A landscape with many valleys, sampled at points; each row gives a point and its height.
From any point a ball rolls to the lowest of the 2 points nearest to it. It stops when none of these is lower. Distance is the straight distance between rows; heights are no part of it.
Q_294: [164  98 122 130 122  80 186 167  88 133 127 174 154 132 101 123 116 158
 145 133 122 113 138 137 172  96  83  74  89  82 140 153  73  81 135 105
 134 149  91  91 115 149 169  82  75  97 112 113 133 113 114 159 195 122]  height 3.82
Q_686: [128 156 143 136  86 110 117 140 124 152  93 148 122 118 124 138 134 119
 109  40 157 138 119 136 112 149 112 138 143 159 137 136 112 129 111 123
 146 146 130 143 131 131 110 173 145 156  96 137  75  96 120 143 134 134]  height 1.97
Q_43: [163 149  99 141 128 143 133 148 107  85  80 105 139 154 175 124 166 128
 104 109 104 173 142 163 139 121 137 109 110 127 107 131  97  97 153 138
 110 113 175 175  90 101 108 144 161 160 152 124  77 120 186 141  90 132]  height 2.70
Q_652: [124 124 144 107 140 155  96  96  92 194 114 178 114 112 140 135 123 172
 123 141 128 123 190  97 140 110 126 118 117 142  88 146 147 138 126  86
 106 182 105 113 104  96  99 125  88 129 119 125 129 142  94 148 137 141]  height 3.23
Q_933: [163 155  91 121 155 168 105 190 118 164 144 130 106 144 142 100 112 160
  88 127  94 131 153 154 124 109 177 181 148 141 224 117 104 142 154 144
 127 151 163 145 123  86  72 182 129 119 186 133 109 108 142 103  88 145]  height 5.68
Q_890: [158 125 107 150 123  97 126 153 157 106 138 109  83 110 173 116 156 122
 136 106 101 121  82 146 162 115 117  92  95 110 178 135 154 134 184 146
 114 172 145 167 123 162  67 166 144 132 103 135 125 124 171 143 129 111]  height 3.62
Q_613: [114 101 123 131 132 135 150  62 108  60 130  87 130 124 121 153 166 135
 144 152 113 147 115  84 138 133 112  92  93 112  67 135 183 136 100 128
 107  95 142  83 141 151 151  61 102 134 119 106 178 150 126 127 110 122]  height 3.50
Q_269: [130 149  68 130  84  94 139 176 142  48 147  95 113 160 109  94 150  71
 142 121 110 136  78 123 150 140 124 105 102 102 150 128 158 120 140 155
 157  93 167 137 122 156 150 151  99 117 141 153 152 106 146 124 120 165]  height 6.53
Q_275: [123 107 174 158 128 103  88  49 150 119 101 145 106  83 139 170 158 104
 161  88 169 123 104 124 122 135  89 104 109 141 110 110 206 130 139 121
  88 162 121 125 128 187  93 144 127 165  84 157 137 147 108 152 165 102]  height 1.75
Q_752: [ 74 163 107 114  79 114 102 156 120 129 128 113 103 143  84 104 124  85
 119 134 109 128 128  98 120 163 151 156 152 136 123 119 165 164 107 122
 172 115 155 126 119 111 129 163  88 128 130 163 145 117  88 114 100 165]  height 5.16
Q_970: [ 40 152 101 144 109 107  64 134 129 125 141  89 103 138 139  87 130 106
 131 159 109 144 165 153 103 162 198 143 154 138  86 101 145 137 135 119
 182 149 148 164 119 104 133 138 139 145 153 155 144 166 129 109  75 124]  height 7.35
Q_798: [106 153 105 134  99  99 161  93  80 106 115 150 178 148 119 133 143 169
 182  60 143 167 165 173 136  95 110  85  94 111  85 120 111  69 111 115
 166 155 129  81 140 116 197  92  55  98 112  81 114 118 117 161 153 135]  height 4.71
Q_635: [ 86 124 136 144 107 117  94  98 120 111 116 101  83 110 101 131 167  78
 110 137 113 115  85  58 126 178 102 117 105 150  86 125 227 174  93 129
 114  93 153 108 126 160  78 127 101 167  99 160 193 119  77 119 117 147]  height 2.74
Q_597: [115 134  74 126  82  95 119 181 159  54 132 103 126 149 102  83 128  60
 166 115 123 105 108 153 135 142 151 133 147  88 156 114 171 107 171 150
 156  92 150 159 102 177 158 173 125 109 184 183 158 118 147 124 117 122]  height 6.75
Q_996: [159  96 140 110 181 152 166 138 150 151 156 151 133 131  98 124  81 152
 128 162 139  88 105 115 119 123 118 176 158 110 211 125 125 151 109 140
 113  80 103 104 162 141 134 127 150  99 147 137 145 115 118 121 131 118]  height 3.39
Q_67: [115 160 113 128 108 122 122 139 147 179 181 138  90 111 163 108 126 159
 153  71 114 141 105 116 136 100 122 130 115 139 138 135 143 155 145 130
 176 203 138 138 165  88 115 152  66  89  69  84  99 142 122 115 118 156]  height 8.04
Q_950: [ 66 110 114 118 107 110 142 146 105  79 149  79 119 161  58  87 143 113
 127 219  97  82 128  79 122 163 153 115 120 109  92 144 179 147  70 143
 129  71 117  82 136 142 152  86  74 129 156 142 224 138  76 106 106 146]  height 4.40
Q_365: [118 153 138 151  83  81 131 179 151 152 126 137 111 126 123 103 134 125
 141  55 148 110  87 164 113 138 136 125 123 140 191 133 100 121 131 145
 168 167 126 160 145 140 117 181 143 126  70 132  90  94 131 141 152 129]  height 2.39
Q_633: [164 156 112 118 102 142 108 116  77 135  73 168 146 136 155 156 152 153
 116  56 126 186 183 144 150  98 123 116 112 152  94 144 112 106 160 100
 107 153 160 137  89  89 126 147 104 148 115 124  62 108 144 165 103 159]  height 3.53
Q_922: [116  98 155 104 137 135 134  66  95  85  97 127 139 127  87 154 147 100
 129 167 138 118 144  89 141 146  94 100 126 133  58 127 166 125 100 105
  92  97 114  72 124 164 142  62  88 153 155 137 178 134  90 138 148 132]  height 2.93
Q_15: [123 138  90 141 126 121  74 103 147  84 127 114  96 115 186 121 169 124
 161 139 116 155 153 159 155 115 168 107  94 111 100 111 201 110 208 139
  97 193 169 163  94 134 105 150 108 143 148 140 147 157 167 143  83 124]  height 4.31
Q_154: [105 158 107 123 104 130 144 111  84 139  93 155 192 155 113 131 132 153
 158  63 144 171 195 185 123 110 117 125 146 121  91 107  96  79 110 110
 171 143 127 108 124 111 186 120  97 121 151  95  99 125 111 152 142 131]  height 5.07
Q_555: [172 123 108 116 170 174 129 104 150  78 122  79 143 126 197 157 125 132
 104 151 115 168 141 152 126 102 151 141 140 119 107 124  96 118 161 149
  92 103 156 189 117 122 143 137 224 126 161 113  95 159 204 120  82  98]  height 4.80
Q_767: [119 125 136 113 126 158  45 114 104 204 120 200 119 118 172 127  95 165
 122 171 124 125 210  84 146  97 160 149 127 141  79 155 107 144 156  73
 106 202  77 126  67  64 123 114  89 128  91 131  96 155 138 140 113 163]  height 3.71
Q_874: [101 120 196 131 121 114  85 127 133 188 104 179 100 101 129 139  86 100
 111 158 163 104 146  94 111 164 153 146 151 169 112 152  88 132 116  88
 115 156  69 134  94 121 110 135 139 156  74 155 105 139  91 118 172 142]  height 4.05
Q_509: [161 124 138  97 165 162 200 136 144 106 162 126 192 158 100 141  85 142
 132 168 147 135 118 137 110 106 120 162 169 114 158 123  60 118 101 150
 143  53 108 109 170 119 213  92 186  90 163  99 124 133 149 119 122 115]  height 3.79
Q_330: [165 119 109 128 118 125 186 192 126  87 144 117 152 163  61  97 114 123
 135 144 116 124  81 106 107 115  99 144 115 125 217 131 135 159 105 169
 142  41 144  95 153 147 169 133 115 110 158 145 158  72 124 131 129 166]  height 2.56
Q_314: [144 123 165 133 141 138  98 153 133 217 102 185 117 114 137 131  89 156
 106 136 148  85 159 128 114 134 145 160 153 161 160 146  63 121 130 105
 111 170  78 133 107 101 100 150 149 132 104 133  85 134 107 124 164 135]  height 3.75
Q_395: [192  83 137  75 185 181 145  87 121 132 137 157 148 113 141 168  94 156
 125 184 131 125 155  94 166  82  99 127 136  85 113 136 142 134 159  96
  67 105 105  99 117 149 149  83 126  89 153 119 147 146 126 144 140 126]  height 3.65
Q_29: [ 87 147  88 118 113 118  88 154 165  93 169  76 105 128 136  86 119  92
 132 161 115 116 130 153 111 149 197 171 171 124 141 106 143 138 154 142
 170 122 150 172 126 130 131 164 164 119 185 155 153 157 145  98  85 110]  height 7.17
Q_352: [174 137 118 103 140 185 111 116  81 131  69 138 160 138 169 156 158 152
  93 105 108 175 208 162 131  95 136 135 137 141  84 132 122  97 165 112
  87 133 159 155  73  86 110 147 147 166 177 126  67 132 162 153  86 137]  height 3.12
Q_316: [ 87 167  98 120  83 103 140 105  76 110 140 148 142 140 104 124 142 152
 164  72 131 155 136 120 150 110 106  88  85 117  92 131 158 116 119 114
 164 159 136  76 140 115 178 103  13  99  92  93 134 105  96 156 144 175]  height 4.23
Q_534: [106 112 213 153 117  96 143 125 125 160  84 157 139 108  85 158 121  79
 116 101 167  97 102 160  95 184 107 124 149 169 117 116  87 122  79 126
 131 133  96 122 146 145 127 111 162 156 116 137 104 108  76 112 208  80]  height 2.36
Q_598: [134 155 101 155 127 137 154 135 103 154 129 123 129 135 163 122 196 169
 137  59  96 173 125 157 139  99  92  83  77 129 122 127 144 108 133 144
 144 173 176 122 138 104  84 143  96 135 122  86  93 115 117 141 133 130]  height 4.26
Q_653: [152 135  94 142 132 125  95 132 143 122 140 118  90 103 205 121 171 139
 151  94  98 160 121 165 160  84 130  97  96 123 140 120 180 118 213 149
 110 211 160 174 121 125  81 169 123 136 132 118 109 145 167 142 104 102]  height 3.96
Q_775: [106 137 147 166  96  94 165  87 133 100 117  95 161 121 116 147 164  96
 151  53 148 162  62 139  92 165  89 110 122 163  94 112 122 123  78 143
 164  88 152 106 191 135 147  96 154 136  81  96 120 100 118 120 133 103]  height 5.20
Q_902: [104 124  71 114 134 133 122 156 146 111 172  94 129 135 115  95 140 124
 148 151 102 119 140 153 139 123 156 131 141  75 135 103 195 122 160 145
 145 128 153 123 130 160 108 138  95  95 208 136 193 141 114 116 116 111]  height 4.92
Q_618: [102 151 137 154  71  86 100 127 101 108  55 140 132 135 109 115 150  70
 121  67 152 130 120 144 122 171 114 125 129 154 104 133 130  96 110 121
 122 114 136 139  95 134 107 158 115 190 113 164 102 101  93 144 135 150]  height 1.45
Q_357: [ 90 136 129 109 120 133  45 117 140 206 136 175 117 118 158 116  77 152
 130 148 135 122 206 125 112 128 169 166 170 126 103 135 115 131 155  67
 139 199  85 148  89  92 133 148 111 121 127 150 120 167 125 135  96 133]  height 4.14
Q_177: [ 62 167 110 153  99 140  99 143 121 148 146  75 129 149 121 116 146 120
 102 135 100 172 145 127  82 164 167 155 161 171  86 100 131 156  85 123
 195 115 162 136 141  71 135 132 149 144 125 123 120 147 114  96  62 139]  height 7.52
Q_550: [ 83 179 114 165 105 147 107 177 112 166 144  91 104 150 114  97 172 115
  83 126  85 146 127 147  79 164 170 155 136 171 135 102 131 153  94 147
 175 130 182 130 146  63  51 157 135 160 152 125 127 129 106  94  80 144]  height 7.65
Q_125: [157 104 208 151 162 131 150  70 139 156 113 162 154  93 157 200 115 118
 140  71 185 131 107 154 117 107  73 107 118 159 118 111  89 118 140 128
 111 172  75 116 145 149 153  95 155 134  97 102  79 128 132 122 212  54]  height 1.57
Q_975: [143 157  93 143 142 189 122 107 136 132 148  83 150 137 175 152 155 134
 100  79 103 193 134 147  96 114 134 150 152 143  98  87 134 132 136 160
 158 118 191 152 154  82 119 145 188 145 165  91  97 139 170 112  62  97]  height 4.79
Q_895: [186  99 119  93 183 188  89  87 170 149 143 112 119  95 190 159 122 137
 102 131 131 114 135 125 134 104 134 162 165 115 144 116 162 152 166 138
  66 139 138 164 116 140  88 152 188 129 152 141 110 139 180 125  96  89]  height 5.45
Q_198: [153 107 172 118 155 143 153  88 121 154 120 170 148  98 141 172 113 149
 140 102 162 131 147 132 138 101  88 108 124 129 103 128 100 114 140 107
 113 153  93 115 135 134 154  97 133 114 114 105 102 138 117 140 180  98]  height 2.07
Q_27: [ 97 115 166 142 129 118 138 101 134  76 107 113 136 125 127 149 122  98
 116 174 138 153 115 115 127 144 148 106 119 150  89 151  64 115 102 131
 121  86 100 139 127 124 174  72 156 136 103 117 123 148 158 105 143 140]  height 5.01
Q_335: [193 116 128 115 195 180 107 127 134 231 114 160 128 115 178 128 109 188
  95 112 118  78 162 152 132  92 123 158 153 130 209 128 130 135 163 131
  83 178 121 149 136 122  53 177 155 119 156 132  97 116 145 136 121  91]  height 6.18
Q_884: [158 121 160 141 171 140 122 152 144 229 134 175 149 123 170 121  93 191
 133 127 136  88 158 179 108 103 134 146 148 141 161 139  55  99 139 125
 123 198  62 150 124  98 112 139 161 102 125  92  85 162 141 123 175  84]  height 3.43
Q_538: [165 116 132 132 146 117 200 173  88 185 137 160 155 144 113 118 111 201
 142 118 129 113 147 165 136  87  89  91  95 100 160 144  71  95 115 117
 154 171 102  86 143 118 133 112 101  84 120  75 111 125 100 153 184 112]  height 3.45
Q_834: [124 122 158 136 113 112 137 119 163  53 111 105 132 132 133 149 119  69
 105 159 150 145  83 111 118 165 147 131 133 163 131 150  50 121 116 139
 120  53 120 172 122 133 168 115 199 136  96 144 100 125 183 106 121 157]  height 5.31
Q_2: [ 85 165  94 138 131 144  88 155 126 174 171  82  85 119 158  92 165 141
 101 132  88 145 145 149 110 129 183 142 134 150 125 105 142 161 131 140
 157 181 173 137 138  70  45 162 110 133 162 117 126 152 120  92  85 136]  height 7.76
Q_734: [175 137 139  99 130 157 111 122 155 106 132 129 109 121 126 157  91  99
  82 155 143 123 103  50 133 140 134 184 157 158 160 149 109 184 134 117
  94  63 137 147 109 114 123 138 161 143 105 159 117 123 170 123  77 180]  height 5.78
Q_532: [154  99 133 102 171 169 134  90 129 152 142 123 129 109 136 145 137 161
 107 175 111 123 152 101 137 120 113 129 134 112 104 122 182 154 116 119
  93 111 132 102 131 138  93 112 127 126 167 114 164 146 100 126 118 122]  height 3.11
Q_332: [149 131  76 130 162 158 109 206 115 146 134 132 138 152 110  86 118 133
 112 119  95  89 149 174 127 109 163 174 153 105 246  97 143 112 168 150
 134 132 151 141 127 149  74 190 117 118 235 172 132  83 138 118 115 115]  height 5.46
Q_344: [167  94 140 149 166 133 192 192 131 124 140 137 143 144  64  95 115 145
 135 152 127  93  84 135  99 126  98 156 126 119 250 125 129 140 105 172
 128  66 126  98 171 153 133 145 144 118 163 156 169  64 115 131 140 117]  height 2.97
Q_402: [137  97 131 130 127  93 173 140  88  74 130 147 130 137 103 134 114 144
 136 174 118 107 129 124 167 118 110  70  76  99 110 173  77  92 117 119
 115 117  82  79 123 140 184  31  78 109 113 116 146 127 128 135 184 135]  height 4.25
Q_92: [140 117  73  97 148 140 117 176 142 129 146 115 144 157 104  93 100 123
 129 153 109 101 148 148 130 115 162 174 169  85 197 102 163 120 159 145
 134 102 141 131 120 157 121 162 115  92 237 161 161 115 120 119 111 119]  height 5.21
Q_88: [177 125 117 161 124  98 140 146 103  66  72 124 126 142 170 130 166 105
 111 118  98 156 107 139 172 116 108  70  82 124 127 159  76  93 159 122
  75 113 144 164  76 124 115 124 139 157  98 147  87 106 188 158 124 153]  height 2.28
Q_130: [122 115 150 121 131 106 181 116  97  84 115 129 155 150 101 141 134 123
 123 153 134 134 115 129 133 137 118  91 103 130  97 151  68 107  84 124
 138  93 113  96 144 126 176  58 114 123 120  99 124 117 124 124 155 144]  height 4.67
Q_562: [ 97 135 146 159  96  78  82 134 119  85  50 129  73 127 139 100 141  73
 118 155 135 123 116 118 146 171 161  90  91 146  99 152 120  99 136 114
  82 137 115 168  75 142  86 137 125 184  87 182 122 136 133 136 138 158]  height 1.33
Q_953: [ 90 132 142 127 113 118  72 114 133 143 104 156 129 129 137 134  95 114
 125 148 145 150 183 138 116 142 173 151 168 135  88 134  85 100 147  90
 131 155  96 161  94 115 160 146 150 147 128 159 109 158 144 132 120 134]  height 4.51
Q_972: [217 105 117  90 158 151 192 136 139  97 152 124 154 139  85 127  90 124
 125 139 132 130  88  77 143  85  60 139 130  94 198 123 153 157 128 148
 124  37 144  79 168 180 151 118 125 117 166 134 153  79 135 143 124 132]  height 2.00
Q_62: [113 144 109 119  92 112 100 173 171  94 116 104 128 146 110  99 114  71
 125 115 135 103 117 157 105 160 172 169 177 117 165 116 124 119 150 144
 145  89 139 174 111 153 137 185 185 139 169 187 126 128 160 113 110 108]  height 6.98
Q_547: [176 125  97 107 150 159 100 162 126 192 130 166 113 123 164 124  97 178
 103 134  99 111 150 122 159  93 145 152 130 120 176 140 128 146 168 113
  97 174 139 140 108  95  78 160 107  93 137 118 105 120 138 131 111 149]  height 5.92
Q_615: [ 81 183 106 132 102 120 100 161 138 190 191 118  81 119 141  90 136 140
 129 106  99 141 130 132 114 119 159 152 146 158 151 117 129 176 130 126
 183 196 154 131 158  58 106 169  80 108 101 105 111 144 113  90  93 162]  height 7.90
Q_825: [144 117 140 167 102  80 106 169 136  82  77 143  91 128 145 123 135  85
 110 170 118 120  92 114 173 147 138  87  88 134 142 160  79 103 164 121
  79 125 110 167  65 151 103 125 144 152  63 171 116 119 168 147 153 164]  height 1.79
Q_216: [176 137 112 151 146 132 144 154 100 173 130 131 100 121 154 122 173 164
 114  82  84 127 120 143 151  98  79  89  81 115 164 127 174 136 143 146
 115 172 162 117 130 132  31 168  96 144 130 113 108 100 109 144 147 126]  height 4.53
Q_401: [180 117 154 130 175 151 190 142 153 122 145 135 183 141 119 151  92 142
 125 140 156 119 102 162 110 103 100 133 163 117 184 111  50 106 106 169
 125  81  99 127 178 142 185 106 211 117 133 105 106 111 148 116 166  75]  height 3.41
Q_42: [200 114 106 113 184 187 133 102 177 111 154 107 149 116 193 146 108 139
 122 120 141 128 111 153 144  76 122 141 157  92 163 114 115 125 175 162
  87 126 137 185 145 154 150 154 221 113 135 121 103 139 224 124 102  67]  height 5.12
Q_342: [ 65 131 156 139  98 100 103  91 111 147 122 126  80 104  96 129 136 105
 134 132 142 108 111  68 123 159 124 113 103 146  84 137 185 168  98 110
 140 145 117 102 132 145 103 120  79 139  67 146 155 129  68 137 139 152]  height 3.17
Q_9: [132 122 156 124 135 135 112  78  98 131  94 177 142 111 147 162 126 147
 149 122 146 154 172 131 151 100 127 100 110 130  72 137 106  96 148  90
  96 165  98 109 100 119 159  99 103 130 106 117 115 150 132 151 155 135]  height 2.62
Q_432: [166 139  90 100 170 185 188 134 146 102 179  93 186 165 134 133 109 158
 110 138 123 159 125 144 104  90 122 168 159 110 148 104  88 131 102 166
 150  57 167 130 167 105 181 111 196  93 172  72 122 133 181 114  82 112]  height 4.19
Q_441: [ 95 124 136 173  89  60 110 113 112  71  61 112  98 129 124  90 167  63
 137 117 135 112  98 142 152 169 128  87  79 130  98 136 169  80 118 132
  93 124 140 155  81 168  89 136 103 191 100 176 146 113 104 144 139 149]  height 0.85
Q_913: [175  94 111  79 168 161 158  91 156 118 180 149 151 106 122 160  82 157
 159 144 138 116 130  97 163  84  85 146 150  60 143 122 187 136 157 112
  98 101 102  96 147 179 163  98 115  75 146 116 177 145 124 144 135 103]  height 3.16
Q_894: [138 162 121 136 129 126 127 118 174 186 195 138 114 105 188 122 117 144
 162  63 152 118  84 113 128 101 109 150 124 141 155 145 111 166 162 141
 163 188 110 155 159  96 153 143 111  95  40  77  84 145 170 115 122 133]  height 8.19
Q_411: [186  84  91  64 168 151 191 128 146 111 165 145 171 139  77 133  73 136
 158 153 132 111 122  95 157  81  80 139 145  56 174 126 179 130 154 126
 123  64 109  73 158 205 177 107  90  80 191 127 192 110 101 146 133 119]  height 2.59
Q_622: [121 129 161 128 132 147  89  68 146 168 120 135 101  87 150 162 119 118
 103 109 144 142 128  73 109 151 120 153 165 175  96 127 155 186 112 112
 116 133 123 138 125 110  94 141 154 165  81 140 106 137 115 123  96 135]  height 5.32
Q_164: [124 160 104 130 115 147 130  97  81 126 110 132 144 136 152 145 173 164
 131  77 114 187 164 144 143 101 129  97  91 137  81 126 141 116 130 125
 127 152 170 120 114  79 126 126  82 133 126  91 103 120 144 145 104 147]  height 3.92
Q_668: [150 120 107 136 116 105 129 175 163 113 149 131 108 127 149 111 108 140
 145 140 131 109  97 134 150 118 146 126 122 114 179 148  99 116 166 128
 127 141 114 161 116 138 121 143 148  97  95 131 123 132 175 137 130 135]  height 3.22
Q_722: [ 70  97 208 161 127 105 102  61 166 146 123 113 111  76 118 163 130  81
 137 135 162 105  87  98  95 186 110 131 154 166  72 113 166 154  89 127
 124 124 103 130 157 158 114 113 175 158  80 157 144 149  99 102 148  86]  height 4.72
Q_808: [104 137 137 149 117  91 119 171 145 152 115 136 117 140 161  97 135 154
 145 123 129 113 134 193 114 136 157 114 120 132 144 133  81  87 142 136
 148 176 104 174 123 128 103 160 163 124 118 125 104 143 151 132 152 109]  height 2.80
Q_339: [ 74  97 131 121 120 118 141 102 151  87 167  77 118 126  97 124 132 126
 137 197 129 122 112  87 130 164 136 118 125 105  89 133 163 149  97 126
 140  92 119 106 155 145 162  83 120 108 122 127 192 161 119 116 117 130]  height 3.98
Q_137: [152 138  86 111 162 181 150 112 144  98 148  88 164 148 161 140 141 157
 121 127 115 171 143 151 118  90 130 142 144 111 108 105 116 117 137 154
 132  99 168 156 142 111 140 120 190 109 181  87 108 142 177 124  89 101]  height 4.52
Q_194: [138 134 132 129 134 167 107  91 156 140 127  99 137 114 144 156 139 117
  94 101 130 147 122 117 104 142 122 162 170 152 115 110 151 146 110 140
 135 110 155 146 145 117 115 148 190 156 133 125 113 131 143 121  81 106]  height 5.04
Q_650: [180 134 111 145 151 146 144 148 161 168 184 144 120 119 205 124 137 179
 152  84 125 129  92 128 155  75 101 115  81 138 161 161 101 145 177 146
 133 184 114 163 151  92 138 130 127  81  52  55  75 152 181 122 121 115]  height 8.34
Q_40: [137 123 147 108 131 146  79  96 158 145 137 133  73  89 153 154  98 104
  99 154 148 111 107  42 137 157 139 173 150 155 133 150 153 200 139 101
  89 116 118 142  96 119  87 143 146 150  79 170 119 139 139 120  88 167]  height 5.55
Q_64: [100 139  88 131 134 130  88 131 130 111 141  99 113 127 153 101 166 117
 134 142 103 132 148 161 135 139 163 127 121  96 103  95 191 109 168 133
 123 156 161 146 104 148  77 148 117 145 194 140 169 149 123 129 107 114]  height 4.64
Q_504: [104 115 126 108 103 113 125 164 129  68 129  96  99 155  59  94 127  86
 108 230 110  92 100  61 114 168 155 142 119 124 139 156 148 180  87 131
 117  49 133 106 110 139 133 114 107 128 137 174 210 118 103 109 104 186]  height 4.74
Q_478: [111 102 138 146 129 116 102  76 148 106 112 107  83  87 138 145 168 108
 134 141 131 124  94  97 141 159 116  99 106 129  93 126 219 153 131 132
  89 131 148 132 121 173  63 135 132 158 106 152 169 142 118 132 126 127]  height 2.32
Q_619: [102 122 186 165 111 116 146  82 147 138 124  95 127  90 112 156 148 101
 138  84 158 128  61 101  76 172  91 130 129 175  99 111 144 158  74 142
 152 109 144 112 189 136 114 119 171 154  63 109 129 110 105 114 138 100]  height 4.97
Q_582: [156 110 186 164 142 110 124  66 166 147 105 155 130  81 163 179 148 111
 155  44 184 119  92 153 123 117  64  99 121 154 138 106 139 118 151 129
 112 181  93 137 153 166 113 146 161 158  80 136  96 126 130 148 199  67]  height 1.07
Q_467: [ 91 111 141 122 105  92 129 157  75  88 125 145 101 157  82 112 107 140
 136 199 116  86 140  85 161 136 165  96  79 116  95 179  88  96 103 112
 111 134  69  83 106 129 158  55  62 131 100 133 160 136 109 121 170 166]  height 4.69
Q_865: [167 110 166 147 150 109 180 137 143 112 117 121 167 129 112 144 128 110
 128 115 150 120  89 161 120 137  90 107 134 133 160 111  75 102  98 156
 132  90 121 133 156 162 145 119 194 137 131 124 111 101 141 129 174  80]  height 3.08
Q_852: [ 99 119 195 142 113  83 119  98  95 147  63 186 138 116  78 157 116  72
 137  99 175 111 134 153 119 166 104 110 116 150  82 122 124 101 108  89
 112 158  88 112  95 157 145 101  91 176 119 152 112 106  63 137 212 107]  height 1.84
Q_664: [122 155  59 116 101 123 161 182 112  65 162  91 141 175  97  87 150 111
 137 128  96 149 116 124 151 123 136 116 100  96 125 132 145 127 121 152
 172  96 170  98 133 128 176 126  62 108 169 119 160 112 132 119 109 181]  height 6.31
Q_527: [116 102 177 117 138 126 123  98  86 142  69 150 132 119  87 155 134 106
 117 151 143  98 148 113 131 157 101 117 139 134  74 113 150 127  93 106
  92 131 112  89 105 149 114  98 102 170 156 150 153 126  48 138 183 114]  height 2.41
Q_83: [101 158 113 109  96 121  92 142 107 130 103 135 124 141 113 121 117 117
 116 127 125 143 175 111 126 145 153 142 146 132 104 131 119 132 123 102
 144 128 124 140  97 110 136 153 116 137 138 151 113 131 129 138 108 172]  height 4.85
Q_688: [143 123 129 147 149 113 163 184 123 178 138 145 142 142 146  99 131 194
 139 128 115 103 147 191 114 114 124 107 123 126 180 133  75  90 124 136
 146 169 108 139 136 112  96 142 145 103 129  98 114 130 132 133 160 109]  height 3.10
Q_638: [145 129 160 130 121 128 118 142 166  89 117  98 105 123 142 138 127 101
  84 153 138 140  97 105 107 174 158 159 147 182 156 154  66 153 108 150
 110  78 135 184 118 107 113 142 208 162  90 147 100 135 183  98  85 154]  height 5.53
Q_446: [ 70 143 153 146  90  97 156  72 126 120 125 120 171 121 105 154 121 103
 168  82 161 166 108 142  85 149 119 119 135 153  72 109  83 117  77 120
 182 106 118 108 177 116 214  87 128 111  91  92 120 123 118 118 133 102]  height 5.52
Q_331: [156 104 192 154 141 122 145 108 144 156  85 123 144 105 110 158 144 103
 114  82 157  91  88 156  99 159  77 123 154 145 139  97 121 117  92 150
 115 119 123 121 169 162  98 131 196 178 131 142 119 101 101 125 191  53]  height 2.72
Q_751: [ 65 124 154 130  92  91 126 192 111 162 151 169 101 137  67  82  87 151
 155 202 132  65 136 123 111 157 186 142 113 116 157 164  92 131 102 104
 147 144  75 108 112 106 152 115  87  75  79 139 166 134  75 115 155 160]  height 5.42
Q_683: [132  84 150  99 164 151 181 122 148 158 166 126 147 116  76 138  89 147
 147 166 143  82 114 100 103 141 108 171 174 106 154 103 166 166  88 135
 130  84 111  74 175 146 140 114 136 102 159 125 179 121  75 114 140  97]  height 3.76
Q_889: [ 84 104 206 139 120 102  77  86 130 146  84 152  96  85  99 160 103  57
 110 165 164  94 126  95 111 183 141 129 142 172  92 135 140 149 105 105
  98 121  84 133 105 161 103 122 142 187  97 191 145 139  70 111 177 120]  height 4.39
Q_172: [104 141 121 107  98 110 115 159 143 103 161 117 102 136  74 101  97  96
 112 168 128 109  97  62 129 160 158 170 143 136 166 143 151 194 110 120
 152  81 138 124 114 113 148 145 105 107 115 162 163 114 105 112  91 189]  height 5.06
Q_963: [126 167  79  99 132 165 160 124 100 126 120 120 199 174 130 136 138 162
 138  83 115 181 197 179 115  96 123 140 151 101  89  92 102  75 125 127
 173 114 158 121 124  98 185 123 131 111 201  78 106 135 144 147 100 126]  height 5.37
Q_52: [101  94 114 116 179 173 117  97 138 191 170  93 123 116 168 105 160 197
 112 184  89 118 171 143 114 124 137 117 123 115 107 115 194 151 123 131
 111 157 141 109 145 110  57 110 124 117 190  93 184 161  96 106 117  86]  height 2.68
Q_476: [158 138  81  92 140 152 202 133 107  87 154 122 187 168 133 132 125 175
 136 132 114 178 161 156 149  73 113 112 114  89 118 130  84  90 125 127
 151  97 141 110 138 112 204  82 128  82 167  64 124 133 165 142 112 131]  height 5.71
Q_375: [ 85 123 133 110 104  94 136 183  91 144 120 149 130 160  59  80 111 145
 147 187 121  77 166 128 131 146 174 118 121 102 122 159 109 105  94 111
 141 118  90  94 108 132 157 111  69  99 139 141 168 125  70 137 162 157]  height 5.11
Q_231: [151 143  59 100 129 146 205 165 118  61 193  96 169 177 108 113 135 155
 139 139  89 177 116 136 152  80 108 109  94  76 143 130 121 121 123 152
 168  80 166  92 166 123 199  92  92  86 170  71 154 118 158 121 108 154]  height 6.02
Q_666: [ 55 161 121 143  77  91 101  92  95 112 143 131  78 125  95 127 130 124
 151 111 135 135 119  70 149 132 134 108  88 125  80 138 183 154 118 108
 154 161 121  90 127 130 151 108  25 114  57 131 153 126  93 147 130 181]  height 3.63

Two balls start at each pair of points below. Name the first point that both come to, or write never.
Q_62 / Q_83 => Q_582
Q_963 / Q_598 => never
Q_894 / Q_357 => Q_582

Call two points neighbours if one is among the 2 nearest of the other. Go from one point of each pair to the other, from neighbour to neighbour, staying as low as possible. Name the highest point that can't be avoided.
Q_582 / Q_852 => Q_752
Q_52 / Q_972 => Q_395
Q_441 / Q_972 => Q_64
Q_852 / Q_808 => Q_734
